Points, in no order, along strands that fork and pass close to each other.
In the rows, 128 means zero.
Points whose rows are less than 92.9 apart are linked; no others are. Some points are linked to none.
K_144: [178  89 168  84 145 150  78 100  54 109  97 108 149 182 117 122  67  91
 123 146  92 110 146 114 133 156]
K_394: [138  64 153 122 156 114 104 111 149 128  98  98  84  97 163  93 121 136
 140 131  81 147 107 123 114 138]
K_59: [ 82 180 102 133 121 152 137 164 133 133 187 165 147  90 112 171 156 119
 116 172 144 128  99 146  74 127]
K_437: [157 174 126 114 107 119 142 129 106 124 149 132 154 172 132 147 132 168
 117 119 126 148 160 130 187  93]
K_116: [117  61 116 138 135 163 110 118 177 145 133 170 144  70 155 101 125 121
 126 154 157 123  60 104  82 133]
K_10: [128  79 139 138 171 131 122 109 145 162 101 130 139  87 149  74 132 135
 146 110 136 119  79 110 138 140]
K_884: [128  73 114 120 123 166 146 126 148 173 137 148 165  93 135 100 152 141
 132 113 184 118  86 112 143 130]
K_292: [152 115 110 135 163 109 110 115 143 175 126 156 202 116 163 162 115 125
 143 111 138 114  68 124 115 142]
K_442: [130  99 125 164 178  91 143 120 189 174 127 151 163  89 163 120 153 126
 123  94 135 132  39 119 102 131]
K_945: [ 87 154 136 131 161 140 126 137 139 142 127 176 122  96 117 131 145 121
 107 137 125 125 110 103  79 102]
K_622: [166 210 155 105 129 136  92 115  75 122 147 128 139 152  65 184  96 156
 118 137 122 133 141 126 143 108]
K_615: [174  82 166 103 172 132  86 103  88 155  90 116 171 148 151 111 101 127
 137 108  97 123 108 104 135 147]
K_257: [128  84 121 158 170  87 165 136 178 154 127  96 125  85 150  86 176 126
 152  84 124 130  55 138 164 152]
K_161: [109 167 139 114 157 145  97 103 108 112 129 146 106 105  79 158 105 116
 125 189 108 118 118 123  93 122]
K_267: [ 73 160  97 168 154  76 191 177 153 138 160 136 136 113 162 127 211  85
 128 127 138 123  87 131 137 163]
K_306: [154  51 160 143  78 130 101 119 131  73  59  75  41 168  96  99  55  92
 123 121 120 133 203 131  85 156]
K_46: [117 154 120 110 155 153  95 116 126 124 134 171 135 104  81 175  96 110
 129 187 123 112  96 115  68 119]
K_779: [181  85 171 106 110 155 102  83  79  94  64  97  74 172  50 113  49  62
  86 150 115 119 189 106 114 160]
K_376: [147 108 118  86 141 127 129 132  94 143 134  87 145 130 140 111 110 159
 176 125 113 101 145 148 166 154]
K_570: [ 79 178 111 128 107 167 154 157 114 133 169 160 141 108 116 147 178 127
  96 154 146 141 125 133 103 112]
K_984: [108 125 153 148 165 106  99 110 162 118 106 175 102 101 147 123 124 102
  96 163 107 148  91  95  66 106]
K_268: [ 83 135 142 147 147 101 126 142 151 110 129 148  77  89 174  93 168 105
 103 168  96 155 105 112  86 134]
K_609: [112 202  98 134 140 105 158 144 116 155 170 127 153 114 125 160 148 131
 155 127 153 106 127 152 160 138]
K_457: [117 160  94 103 112 128 181 167 132 173 183 156 176 124  99 161 155 131
 142 111 208  92 104 142 147 125]
K_888: [166 155 121 115 154 110 108 117  90 161 121 140 201 150 147 149 101 141
 154 103 140 104 113 127 153 145]
K_650: [108 103 109 107 124 181 112 110 128 135 144 160 150  88 115 120 116 127
 128 181 156 105 107 117  90 122]
K_410: [123  90 141 139 116 155 121  94 146 137 103 138 117 111 157  99 142 139
 106 136 143 152 126  99 132 110]
K_277: [145  86 113 109 116 164 110 140 136 159 127 185 197 125 126 150 111 140
 119 109 162 120  89 104  98 101]
K_250: [102  82 141 134 115 102 100 148 156  78  93  92  42 119 151  86 110 123
 145 147  73 141 152 144  85 132]
K_502: [125 171 110 130  99 115 148 166 115  89 146  88 106 160 129 140 144 162
 151 119  87 137 188 175 164 119]
K_355: [101 142  87 114 120 152 144 166 154 150 178 177 157  86 117 186 131 115
 125 154 151 118  91 139  63 118]
K_33: [111 113 114 153 143  74 128 159 155 107 115  92  99 121 173 107 141 136
 166 113  73 130 120 159 139 141]
K_233: [159  50 147 148 105 133 107 135 152  95  72  82  95 167 147  82 113 160
 156  64  95 149 167 141 140 131]
K_968: [168 147 109 123 156  85 128 125 123 173 118 110 174 139 164 157 124 145
 165  89 123 110 116 137 168 151]
K_76: [115 170  89 131 116 101 180 170 159 173 178 152 176 130 114 190 166 102
 153  89 213  89  91 148 135 148]
K_987: [143 134 102  84 120 138 153 151 113 175 169 153 190 122 117 149 129 151
 146 125 195  96 104 123 142 124]
K_73: [ 79 169  99 171 143 109 146 164 155 134 149 180 161 109 151 151 169 109
 107 131 134 137  89 127  94 117]
K_370: [150 152 153 106 126 160  97 108  98 135 109 179 156 148  82 145  99 140
 102 125 149 129 135  88 113  81]
K_538: [103 173 111 139 145 105 151 140 120 135 138 121 137 119 131 124 142 136
 156 117 125 110 141 149 166 123]
K_334: [112 147 161 132  97 146 114 119 107  70 103  95  35 144  81 112 110 120
 100 139  98 154 211 144 107 115]
K_375: [177  79 171 112 118 140  90  99  84  99  65  99  89 182  87 104  55  96
 112 118 101 128 188 118 120 143]
K_553: [137 145 127  85 156 122 145 137 110 180 147 125 140 112 128 161 135 151
 145 126 129 122 126 124 133 123]
K_28: [134 158  85 137 119  97 189 155 149 133 150 107 162 154 155 151 182 137
 139 102 115 134 137 131 204 126]
K_467: [ 95 127 147 141 117 109 106 142 133  73  99 102  50 127 133  94 117 118
 131 142  81 147 169 146 100 121]
K_113: [ 95 108 132 151 141 143 122 145 186 132 136 194 105  75 164 102 155 106
  99 151 139 138  67  88  50 117]
K_406: [123 120 126  97 109 178 108  97 100 126 133 151 148 116 105 128 110 141
 112 177 154 119 138 113 121 111]
K_70: [128 137  98 151 142  79 180 155 161 136 135  94 146 138 161 130 183 136
 146  79 101 129 127 134 193 130]
K_421: [179 144 168  88 126 126 102 115  73 111 110 104 110 182  81 152  65 144
 127 125  92 140 179 130 142 113]
K_897: [104 109 153 136 144 121 111 106 149 123 111 147  77  94 157 106 135 112
 100 163 101 153 111  95  80 116]
K_959: [116 109 138 102  90 152 135 145 125  90 124  81  75 146 130  93 128 162
 143 122  93 139 205 156 127 118]
K_924: [132  90 124 141 155 128 146 117 139 159 108 117 147 102 143  72 152 144
 155  89 146 110  95 118 174 138]
K_882: [160  49 158 136  80 162  98 116 139  88  63  78  68 168 136  71  89 143
 149  84 117 133 193 126 121 140]
K_117: [150 198 105 100 133 115 142 163 124 184 161 162 175 121 111 203 132 144
 135 100 174 118 104 121 112 116]
K_422: [ 85 183  87 155 140  92 191 170 142 144 163 134 153 123 141 159 203  97
 129 116 150 120 109 143 149 149]
K_363: [ 78 110 116 142 143 127 172 149 161 149 152 135 116  82 157  91 188 116
 119 138 144 128  93 121 126 140]
K_108: [100 115 112 147 151  87 196 172 202 177 185 154 151 110 148 173 196  83
 123  88 181 120  47 141  93 173]
K_519: [132  87 109 160 150  91 191 138 200 183 157 123 173 118 130 153 193 106
 127  70 183 121  27 133 151 152]
K_818: [135 215 148 112 114 143 107 122  80  91 169  90  96 139  60 158 112 160
 125 145  97 136 169 165 148 118]
K_849: [155 108 130 113  62 156 121 118 110  68 128  85 101 190 109  83  87 160
 140 127 119 130 215 169 161 128]
K_883: [145  83 137 150 139 112 112 128 139 111  73  92 116 152 151  73 122 158
 160  65  90 133 150 137 153 127]
K_3: [151 118 124 101 120 141 153 130 117 156 134 127 156 137 137 105 149 169
 130 104 148 124 135 106 185 110]
K_72: [147 104 152 122 137 145  77  86 100 121 102 163 170 151 116 152  75  99
 101 165 123 131 113 104 104 116]
K_487: [127 116 130 141 181  80 102 118 131 127 109 123 128 104 159 112 101 122
 159 132  96 116  97 133 122 142]
K_284: [171 106 161  89 105 165 100  74  75  86  87 100  69 158  35 126  64  88
  87 175 120 121 187 116 122 149]
K_972: [100 158 133 147 129 153 102 129 134 129 115 194 140 112  97 141 125 121
 102 128 139 132 116 105  74  85]
K_237: [163 125 116  80 131 138 129 129  74 146 147 112 172 146 135 109 106 158
 162 128 143  96 137 135 180 152]
K_243: [162 129  87 131 137  87 171 139 169 196 156 124 197 129 147 184 162 115
 152  84 190 102  73 132 169 166]
K_256: [144  61 161 154  75 125 100  98 139  83  66  83  34 149 136  95  76  97
 112 125 125 150 194 122 104 143]
K_583: [ 94 163 147 114 147 140 117 120 115 110 123 133  74 103 103 129 132 122
 116 174  97 133 143 124  92 110]
K_767: [182  99 130  82 129 152 121 128  71 156 136 122 190 154 150 106 114 153
 142 117 148 107 113 108 178 144]
K_753: [103 112 127 166 168  76 156 154 193 140 166 149 122  79 184 104 175 102
 124 144 123 133  36 123 101 153]
K_944: [ 83 151  97 173 149  75 165 163 163 118 147 140 135 113 181 118 197  98
 114 139 109 141  84 127 137 144]
K_943: [172 179 131 111 149 109  93 117  72 143 122 127 173 157 121 156  83 145
 162 117 115 108 141 131 156 138]
K_163: [122  63 115 138 138 157 143 134 177 169 150 155 154  75 144 110 149 127
 129 125 169 122  55 115 108 135]
K_6: [127  76 155 148  93 112  94  92 134  76  81  94  44 132 134  97  79  88
 105 166 108 152 170 130 105 137]
K_217: [115  82 147 131 137 128 117 119 152 119  92 105  67  97 164  75 147 138
 134 121  95 142 130 120 123 127]
K_742: [116 139 101 130 108 122 174 166 142 104 146  86 115 159 152 112 181 155
 142 109  92 145 175 151 179 118]
K_887: [129  86 147 104 156 161  94  91 117 142  91 143 120 103 126  91 104 120
 133 151 129 109 113  90 109 138]
K_258: [ 91 131 111 136 151  89 145 155 144 125 142 100  95  95 172 113 151 126
 149 144  85 133 122 157 127 147]
K_913: [108 122 109 129  88 161 156 114 139 118 141 134 140 125 150  97 174 151
 111 142 156 132 148 114 174 105]
K_149: [141  94 108 151 148 113 161 122 152 154 118 107 167 125 145  91 164 140
 152  77 140 112  90 119 208 136]
K_357: [167 213 106 113 119 110 148 155 119 168 160 155 184 142 123 192 131 159
 132 105 174 125 121 122 158 110]
K_668: [125  88 141 110 107 124 105 112 112  83 116  80  85 140 123 130  81 125
 129 173  83 143 172 158 118 131]
K_367: [136 100 146 122  83 135 111 159 129  65 112  78  73 189  91 142  79 144
 139 125  92 145 209 178  95 117]
K_280: [105 115 111 167 152  77 156 144 179 135 142 119 128  97 192 119 176 116
 130 132 104 144  68 134 143 141]
K_565: [159 155 105 116 163 107 104 121 128 181 133 157 189 115 141 200 102 125
 150 140 139 108  88 128 100 151]
K_798: [ 98 109  88 123 118 152 154 184 171 155 184 189 151  87 129 161 148 102
 120 126 155 124  79 138  54 121]
K_912: [108 206 149 145 112 130 111 139  91  74 152  86  82 143  79 147 125 143
 123 137  79 149 174 173 138 117]
K_137: [102 208 128 162 129 115 155 147 107 109 145 136 137 150 125 141 175 140
 109 108 110 151 154 139 153 103]
K_661: [133 161 111 111 153 144  97 127 120 150 144 171 170 106 105 191  96 122
 141 160 135 108  91 122  84 128]
K_393: [162 199 123 122 105 119 111 136  88  99 150  92 122 175 101 153  92 168
 164 119 102 126 176 173 175 127]
K_694: [174 131 137 120 125 125 107 138  91 102 107 101 134 193 120 103  77 158
 176  84  94 114 179 155 167 131]
K_964: [ 67 187 138 175 132 119 135 148 115  95 122 151 109 120 144 106 177 111
  98 142 110 154 130 123 117 114]
K_781: [ 98 141 134 133 194  82 137 142 155 150 132 144 108  76 157 116 137 115
 141 142 107 119  83 118  86 138]
K_193: [120 108 132 157 171 103 115 118 168 154 113 170 160  95 162 123 135 128
 115 115 126 131  67 109  87 111]
K_312: [177 154 141 122 143 107  93 118  77 118 107 112 155 179 125 132  78 145
 164  97  94 117 162 145 159 138]
K_109: [105 115 104 118 154  95 157 139 142 150 156  95 117  88 158 124 141 129
 164 144 120 107 109 159 147 159]
K_693: [107 171 107 115  96 150 161 148 118 136 169 151 160 124 122 146 163 149
 111 142 161 135 132 129 147  99]
K_167: [112  86 126 151 121 128 145 129 161 125 114  96  86  97 173  72 178 140
 130 116 112 148 125 123 154 133]
K_107: [126 120 121  87  88 158 150 119 111 113 138  85 104 130 134  78 144 169
 133 139 123 123 188 148 159 121]
K_389: [ 97 190  89 146 128 109 179 191 154 170 184 168 160 117 130 206 186  90
 112 102 169 128  87 146  82 154]
K_527: [105 204 138 147 108 140 154 145 100  98 149 126 107 156 109 112 174 150
 101 119 109 161 179 140 157 102]
K_326: [ 94 197 150 144 105 174 101 112  95  93 160 135 112 118  61 142 137 137
  90 167 135 140 143 129 115 101]
K_673: [ 99 189 137 146 110 179  99 131 112 110 145 177 130 111  66 151 132 131
  97 141 149 134 126 115  90  84]
K_850: [121 119 145 149 175  99  97  96 146 139  98 167 138 110 146 135 109 119
 111 140 103 136  86  98  78 109]
K_817: [185 111 158  85 159 141  76 104  57 136 101 124 177 173 130 136  85 108
 132 134 101 104 117 107 129 153]
K_572: [160 127 167  91 106 160  98  94  77  81 101  99  70 160  39 122  70 119
 103 155 107 126 196 131 124 124]
K_552: [ 95 129 107 144 103 127 181 162 141 104 136  96 112 139 168  97 199 134
 118 122  95 151 160 136 172 124]
K_364: [107 163 114 137 187  83 154 150 172 181 164 156 135  82 152 175 144  99
 143 129 145 111  70 134  71 157]
K_95: [151  86 124 101 132 173  92 119 126 148 121 186 183 126 118 166  91 123
 117 143 140 125  86  99  75 110]
K_114: [127 131 118 134 162  88 160 137 155 180 141 125 155 104 158 154 158 130
 145 105 138 125  88 130 144 139]
K_150: [173  93 107 113 132 136 136 134 123 171 141 140 219 138 145 127 134 146
 146  90 178 107  75 112 176 146]
K_669: [133 118  92 149 155 106 137 145 174 174 148 171 191 100 150 178 127 118
 139 106 161 112  59 133  91 135]
K_523: [ 83 127 142 153 125  96 121 151 146  85 110 119  56  96 176  62 165 107
 117 153  90 146 126 122  96 135]
K_260: [107 146 114 101 140 124 124 117 109 131 151 106 121 101 130 140 113 140
 155 180 108 115 138 158 129 138]
K_168: [167  92 166  89 134 165 103  90  97 150  92 143 136 144 127 113 108 149
 104 120 131 139 141  82 135 108]
K_143: [121 113 130 136 192  80 128 125 160 158 132 127 124  81 166 110 123 119
 159 132 107 110  64 131 117 157]
K_463: [105 176 132 142 116 109 129 168 113  77 138  84  85 150 119 142 137 144
 144 130  71 145 183 181 122 122]
K_863: [117  93 159 130 123 141 106  86 136 125  95 130  91 114 149 114 121 120
  97 158 120 152 141  99 111 112]
K_211: [ 75 166 129 125 100 175 147 134 112 118 151 155 115 101 123 114 178 132
  88 161 142 148 148 121 105 110]
K_505: [103 116 101 138 127 123 197 155 166 165 157 134 165 122 126 117 203 119
 125  86 178 114  96 114 179 127]
K_384: [109 104 104 104 141 129 152 132 136 164 164 119 155  91 144 130 143 135
 154 150 159 101  97 147 145 149]
K_517: [123 113 119  95  81 170 143  96 117 115 136 116 119 123 143  87 145 162
 116 153 149 131 170 123 165 116]
K_867: [153 119  77 125 107 116 153 168 159 174 155 172 214 135 130 179 138 130
 138  75 194 105  78 126 133 122]
K_423: [ 89 118  99 132 111 128 196 153 149 132 159 101 122 114 155  96 211 127
 121 127 128 125 137 130 177 138]
K_830: [137  77 169 143 138 121  91  74 135 117  73 135  98 136 145 115  93 108
  96 140 110 157 130  96 111 116]
K_41: [101 165 123 132 142 118 133 143 110 119 126 110 101 127 119 102 134 146
 156 113 102 118 164 147 151 113]
K_569: [174 151 116 119 122 100 143 131 113 128 134 112 157 182 148 138 124 167
 142  98 109 139 161 131 200 110]
K_401: [114  80 128 160 128 138 146 121 174 141 113 113  91  79 177  65 193 132
 118 109 135 154  92 103 145 139]
K_246: [ 86 146 135 127  98 184 130 125 129 131 125 165 105 105 130 113 165 127
  86 143 150 149 143  91  89 104]
K_44: [115  79 132 162 123 142 127 105 174 139 100 143 113  86 173  86 176 132
 105 115 146 155  85  92 124 120]
K_620: [122 113 153 132  81 164 105  73 123  94  84  98  39 124 141  78 119 125
 120 130 146 129 195 103 119 134]
K_420: [ 99 167 141 144 106 141 148 146 110  93 127 110  83 150 132 105 168 141
 101 118  95 162 193 139 137 107]
K_194: [124  83 116 143 121 105 120 160 150  91 111  74 107 144 163 117 117 150
 178 111  76 130 150 171 137 131]
K_135: [128 126 168 127  86 149 115  97 115  80  84  91  16 141  81 112 102 100
  89 140 112 147 209 120  93 129]
K_412: [139 103 154 101 148 160  85  81  94 119  80 140 108 128  91 103  88 108
 123 164 119 110 140  92 105 132]
K_895: [166  81 159 143  69 143 119 123 118  73  73  75  38 174  59 111  43  89
 103 120 129 140 227 142  94 148]
K_331: [144 127 137 120 115 142  95  91  76 106 124 121 160 160 127 125  78 137
 136 156 127 127 154 144 166 127]
K_531: [131 135  85 151 147  71 176 134 188 186 155 117 173 120 147 178 170  87
 158  95 188  94  67 142 167 180]
K_448: [181  47 171 121 103 139  91 126 105  87  62  86  84 196  95  99  46  97
 124  98 100 128 197 133 101 153]
K_432: [154  68 160 119 163 123 100 105 121 134  87 104 123 130 157 112 109 142
 135 113  85 149 116 116 128 136]
K_795: [106 220  85 136 121 101 181 164 125 150 179 120 154 126 125 173 184 118
 139 128 163 110 132 152 169 147]
K_743: [ 91 138  94 147 129  97 197 190 188 173 184 165 161 131 131 189 196  72
 121  77 186 114  67 143  86 165]
K_291: [126 107 144 148 105 143 125 102 132 108  90 113  90 143 150  74 134 147
 126 101 120 139 173 116 163 111]
K_801: [126 119 155 143  76 146 112  74 113  93 112 122  93 152 118 115  99 115
  84 160 142 159 186 122 148 107]
K_971: [191  82 169  91 129 142  83 134  64 103  96  85 137 208 112 113  58 115
 142 110  81 111 170 139 131 158]
K_770: [138 120 129 127 175 107  85 101 102 136 108 131 152 125 144 139  81 114
 161 147 100 107 106 126 119 148]
K_607: [167 124  95 126 129 112 150 130 129 161 142 127 207 147 149 144 143 145
 149  98 168 105  96 116 203 137]
K_632: [174 219 150 110 116 125 102 127  77 106 163 100 121 162  76 170  96 169
 132 131 114 139 162 153 165 116]
K_922: [129 159 163 114 110 154 105 104  91  94 114 107  72 148  71 118 100 136
 112 145 111 137 188 132 128 108]
K_99: [144  83 157 116 124 160  85  63 112 111  61 120  61 125 116  83  92 102
 120 153 127 118 156  81 104 148]
K_777: [121  52 134 133 109 116 101 155 157  74  92  76  75 136 155  89 102 147
 165 122  87 137 152 159 109 140]
K_679: [ 84 157  96 172 153 103 138 172 174 132 155 197 155  88 138 143 149  94
 119 122 148 113  62 129  62 126]
K_510: [ 66 189 144 175 128 129 110 135 119  88 136 163 101 112 118 125 154 105
  92 166 116 154 116 126  97 110]
K_273: [100 102 106 124 140 154 123 131 157 137 157 171 141  73 139 126 120 119
 127 182 150 112  80 124  78 123]
K_100: [146  90 135 112 146 149  89 101 123 137 115 164 171 124 137 158  88 119
 119 164 125 125  93 108  95 125]
K_534: [ 97 209 124 144 127 128 116 130 100 101 160 115 122 112 108 174 139 135
 125 170 111 138 135 161 133 124]
K_383: [101 123 102 136 109 146 182 141 151 139 148 127 144 123 147  98 201 136
 116 116 158 127 134 114 178 116]
K_862: [104 145 132 161 129 116 103 102 122 109 113 144 136 133 135 123 112 123
 121 148 123 140 134 128 138 101]
K_958: [140 127 160 132 125 132  83  78  96 105 104 146 138 154  91 150  66  99
  94 171 128 141 139 117 124 111]
K_425: [119 154 122 102 103 161 138 119 105 131 155 144 153 125 118 143 130 153
 116 162 149 131 140 127 146 101]
K_641: [153 125 159  82 140 172  92  91  71 122  95 143 118 146  73 120  84 124
 122 157 124 112 153  93 121 121]
K_62: [145  76 149  94  87 152 108 108 106  80 107  75  82 156 105 114  70 128
 129 157 102 136 198 155 119 138]
K_218: [139 136 146 128  71 146 134  94 112  98 127 125 107 170 133 111 127 141
  95 134 131 162 190 123 170  90]
K_582: [188 133 117 111 138  89 136 137 112 150 122  91 168 170 159 140 119 168
 162  71 101 127 143 137 189 136]
K_365: [131  88 114 162 159  94 185 136 185 173 143  99 153 103 144 122 193 117
 136  79 141 137  46 126 172 152]
K_105: [ 96 156 141 119 177 117 130 131 125 143 128 144 104  91 127 132 137 125
 132 147 101 128 117 117  95 118]
K_337: [ 94 103 128 159 157 110 146 167 199 135 167 176 116  68 173 102 169 100
 105 144 140 141  43 109  60 140]
K_411: [ 92 180 164 154  98 165 102  95 105  82 126 134  76 121  72 127 131 111
  71 169 132 151 164 116 103 105]
K_378: [159 143 145 108  91 138 132 112  98 115 140 127 133 175 127 134 112 162
  94 140 132 161 172 121 174  85]
K_319: [142 105 102 146 137 105 168 144 159 133 119  88 141 144 153  99 173 155
 151  68 103 129 133 131 206 125]
K_573: [148  62 137 126 115 136  94 117 111  97 104  82 127 157 153  93  89 141
 157 124  96 129 158 152 157 149]
K_535: [165  94 164  99  90 172 100  72  84 109  96 114 105 163 113  90  84 126
 107 136 144 132 188 100 146 131]
K_539: [ 86 160 154 168 119 143  94  96 124  87 112 165  93 114 100 127 118  96
  87 170 130 149 131 117  92  98]
K_761: [107 122  80 172 146  98 147 169 194 156 158 190 184  99 149 163 141 101
 134  88 155 108  52 140  69 126]
K_339: [126 102  71 145 111 118 170 171 188 167 165 167 201 121 126 172 158 107
 133  70 193 103  64 134 124 132]
K_470: [108 116 157 157 110 106  92  91 123  79  92 119  64 132 112 114  82  87
  96 170 111 149 159 131 112 115]
K_387: [105 162 102 155 122 126 142 158 149 142 155 178 182 121 136 182 154 124
 113 125 149 140 101 131 111 102]
K_19: [ 95 143 122 142 178  89 184 167 176 184 166 153 138  96 148 157 185  97
 124 105 154 120  68 129  84 152]
K_486: [171 196 136  89 139 140  89 120  81 139 138 146 158 141  71 203  91 146
 126 146 129 126 116 115 116 115]
K_805: [172 151 164  85 127 166  92  94  68 121 107 159 138 163  59 141  79 132
  99 142 138 125 147  90 125 103]
K_995: [121  69 105 177 147 106 176 152 225 165 161 154 161  94 133 130 179  97
 124  69 181 127   5 130 108 148]
K_857: [124 129 151 137  93 150  96  74 103  92 118 137 117 141  92 136  86 105
  83 183 142 147 163 122 125 105]
K_973: [134  87 139 120 167 144 105 103 120 161 104 149 159 107 139  93 115 132
 140 123 137 105  93 101 120 132]
K_764: [151  89 147 107  58 160 114 106 104  68 112  78  80 178  97  91  73 141
 127 140 124 134 220 158 130 133]
K_314: [125  58 108 163 136 135 162 141 199 164 159 148 157  79 141 110 173 115
 130 102 175 131  29 125 119 141]
K_889: [123 120 128  98 123 124 111 123 102  98 134  83 102 132 125 138  94 142
 152 168  85 128 163 162 130 132]
K_663: [116 153 110 129 117 127 165 154 138 154 156 157 173 129 140 164 170 139
 115 117 156 135 115 120 148 100]
K_947: [133  97 104 107 139 120 152 145 125 147 143  75 136 113 147 108 132 154
 182 120 120 100 128 161 174 160]
K_819: [144 168 125  96 143 146 100 116  87 146 142 153 167 124  99 178  97 141
 141 157 136 109 115 121 117 121]
K_497: [130 147 137 133 125 124 109 132 106  96 112 101 106 160 109 108 101 152
 164 102  92 125 187 159 149 115]
K_214: [140 115  89 119 106 146 129 158 146 164 150 189 203 123 122 180 115 138
 128  97 165 121  88 124 101 106]
K_205: [112  87 138 122  80 156 127 137 142  84  95  73  44 137 147  80 138 151
 134 114 104 143 194 143 108 125]
K_699: [ 78 201 117 177 136 103 144 153 120 102 137 142 128 134 140 127 176 115
 118 131 105 144 136 136 143 115]
K_595: [166 137 134  99  70 159 130 104  92  87 141 108 119 182 111  77  96 173
 131 134 139 130 202 142 183 113]
K_418: [163 104 156 116  68 168 116 101 107  65  89  68  27 164  35 107  54 105
  99 137 128 122 229 140  98 152]
K_567: [164 162  80 124 128  93 156 137 141 181 153 131 202 136 150 186 142 127
 157 103 183 102 100 133 175 158]
K_541: [167 211 113 114 109 109 143 141 104 136 164 145 169 164 122 170 132 174
 125 115 152 135 137 126 185 102]
K_196: [137 194 106 120 156  95 147 152 140 190 151 151 164 109 133 209 142 120
 139 101 156 122 100 133 102 137]
K_877: [147 104 162 117 104 154  99  71 107  99  62 110  33 139  85 108  84  92
 104 147 130 129 190  87 104 139]
K_9: [125 146 138 126 140 159 101 110 124 142 101 190 154 128  87 143 106 134
 108 115 141 123 122  89  86  85]
K_25: [131 185  98 129 164  84 147 136 152 198 152 140 154  95 149 197 137 107
 152 123 159 106  94 144 105 170]
K_223: [153  95 113 151 136 100 139 143 150 117  95  87 144 163 158 108 140 165
 160  60  84 136 146 144 185 123]
K_576: [140  91 111 105 130 146 148 139 130 180 145 151 191 114 125 122 143 140
 144 102 185 100  81 114 147 131]
K_458: [ 87 156 149 130 142 116 120 139 116  97 111 115  61 118 119 112 139 126
 127 141  72 143 162 135  97 115]
K_16: [211 145 151  83  91 130 104 141  64  84 146  97 122 220  94 117  56 168
 138 115 107 131 188 155 168 131]
K_566: [ 98 143 105 105 136 134 142 131 126 145 172 128 144  89 131 149 133 134
 140 181 141 108 112 145 117 134]
K_821: [153 134 143 102 175 116  80  97  79 128 100 123 147 146 117 150  74 112
 147 151  88 107 126 126 117 149]

Follow the links from the first point to the second, and from the first to the third. Name the last point that the two ways share.
K_877, K_761, K_882 | K_412
K_777, K_137, K_821 | K_105
K_973, K_109, K_661 | K_583
K_410, K_777, K_972 | K_105
K_742, K_641, K_679 | K_661
K_99, K_679, K_463 | K_661
K_250, K_393, K_70 | K_583
K_958, K_943, K_108 | K_437
K_519, K_819, K_567 | K_163
K_116, K_661, K_798 | K_693

A fork is a point with three links. Follow the links from the first point to the second and name the forks in between, in order.
K_566, K_632 | K_109, K_583, K_661
K_486, K_109 | K_661, K_583
K_523, K_583 | K_897, K_863, K_817, K_105
K_694, K_357 | K_437
K_699, K_947 | K_972, K_105, K_583, K_109
K_370, K_912 | K_972, K_105, K_583, K_661, K_632
K_964, K_70 | K_972, K_412, K_319
K_163, K_583 | K_693, K_661
K_205, K_161 | K_383, K_632, K_661
K_947, K_661 | K_109, K_583

A fork is a point with three links, a tip a point with one. Leave the first point through the second and follow the links. Name the first fork or tip that comes.
K_422, K_267 | K_113
K_387, K_73 | K_661
K_566, K_260 | K_595
K_95, K_100 | K_437
K_673, K_326 | K_420
K_378, K_218 | K_339
K_432, K_394 | K_863
K_383, K_423 | K_632
K_661, K_565 | K_693
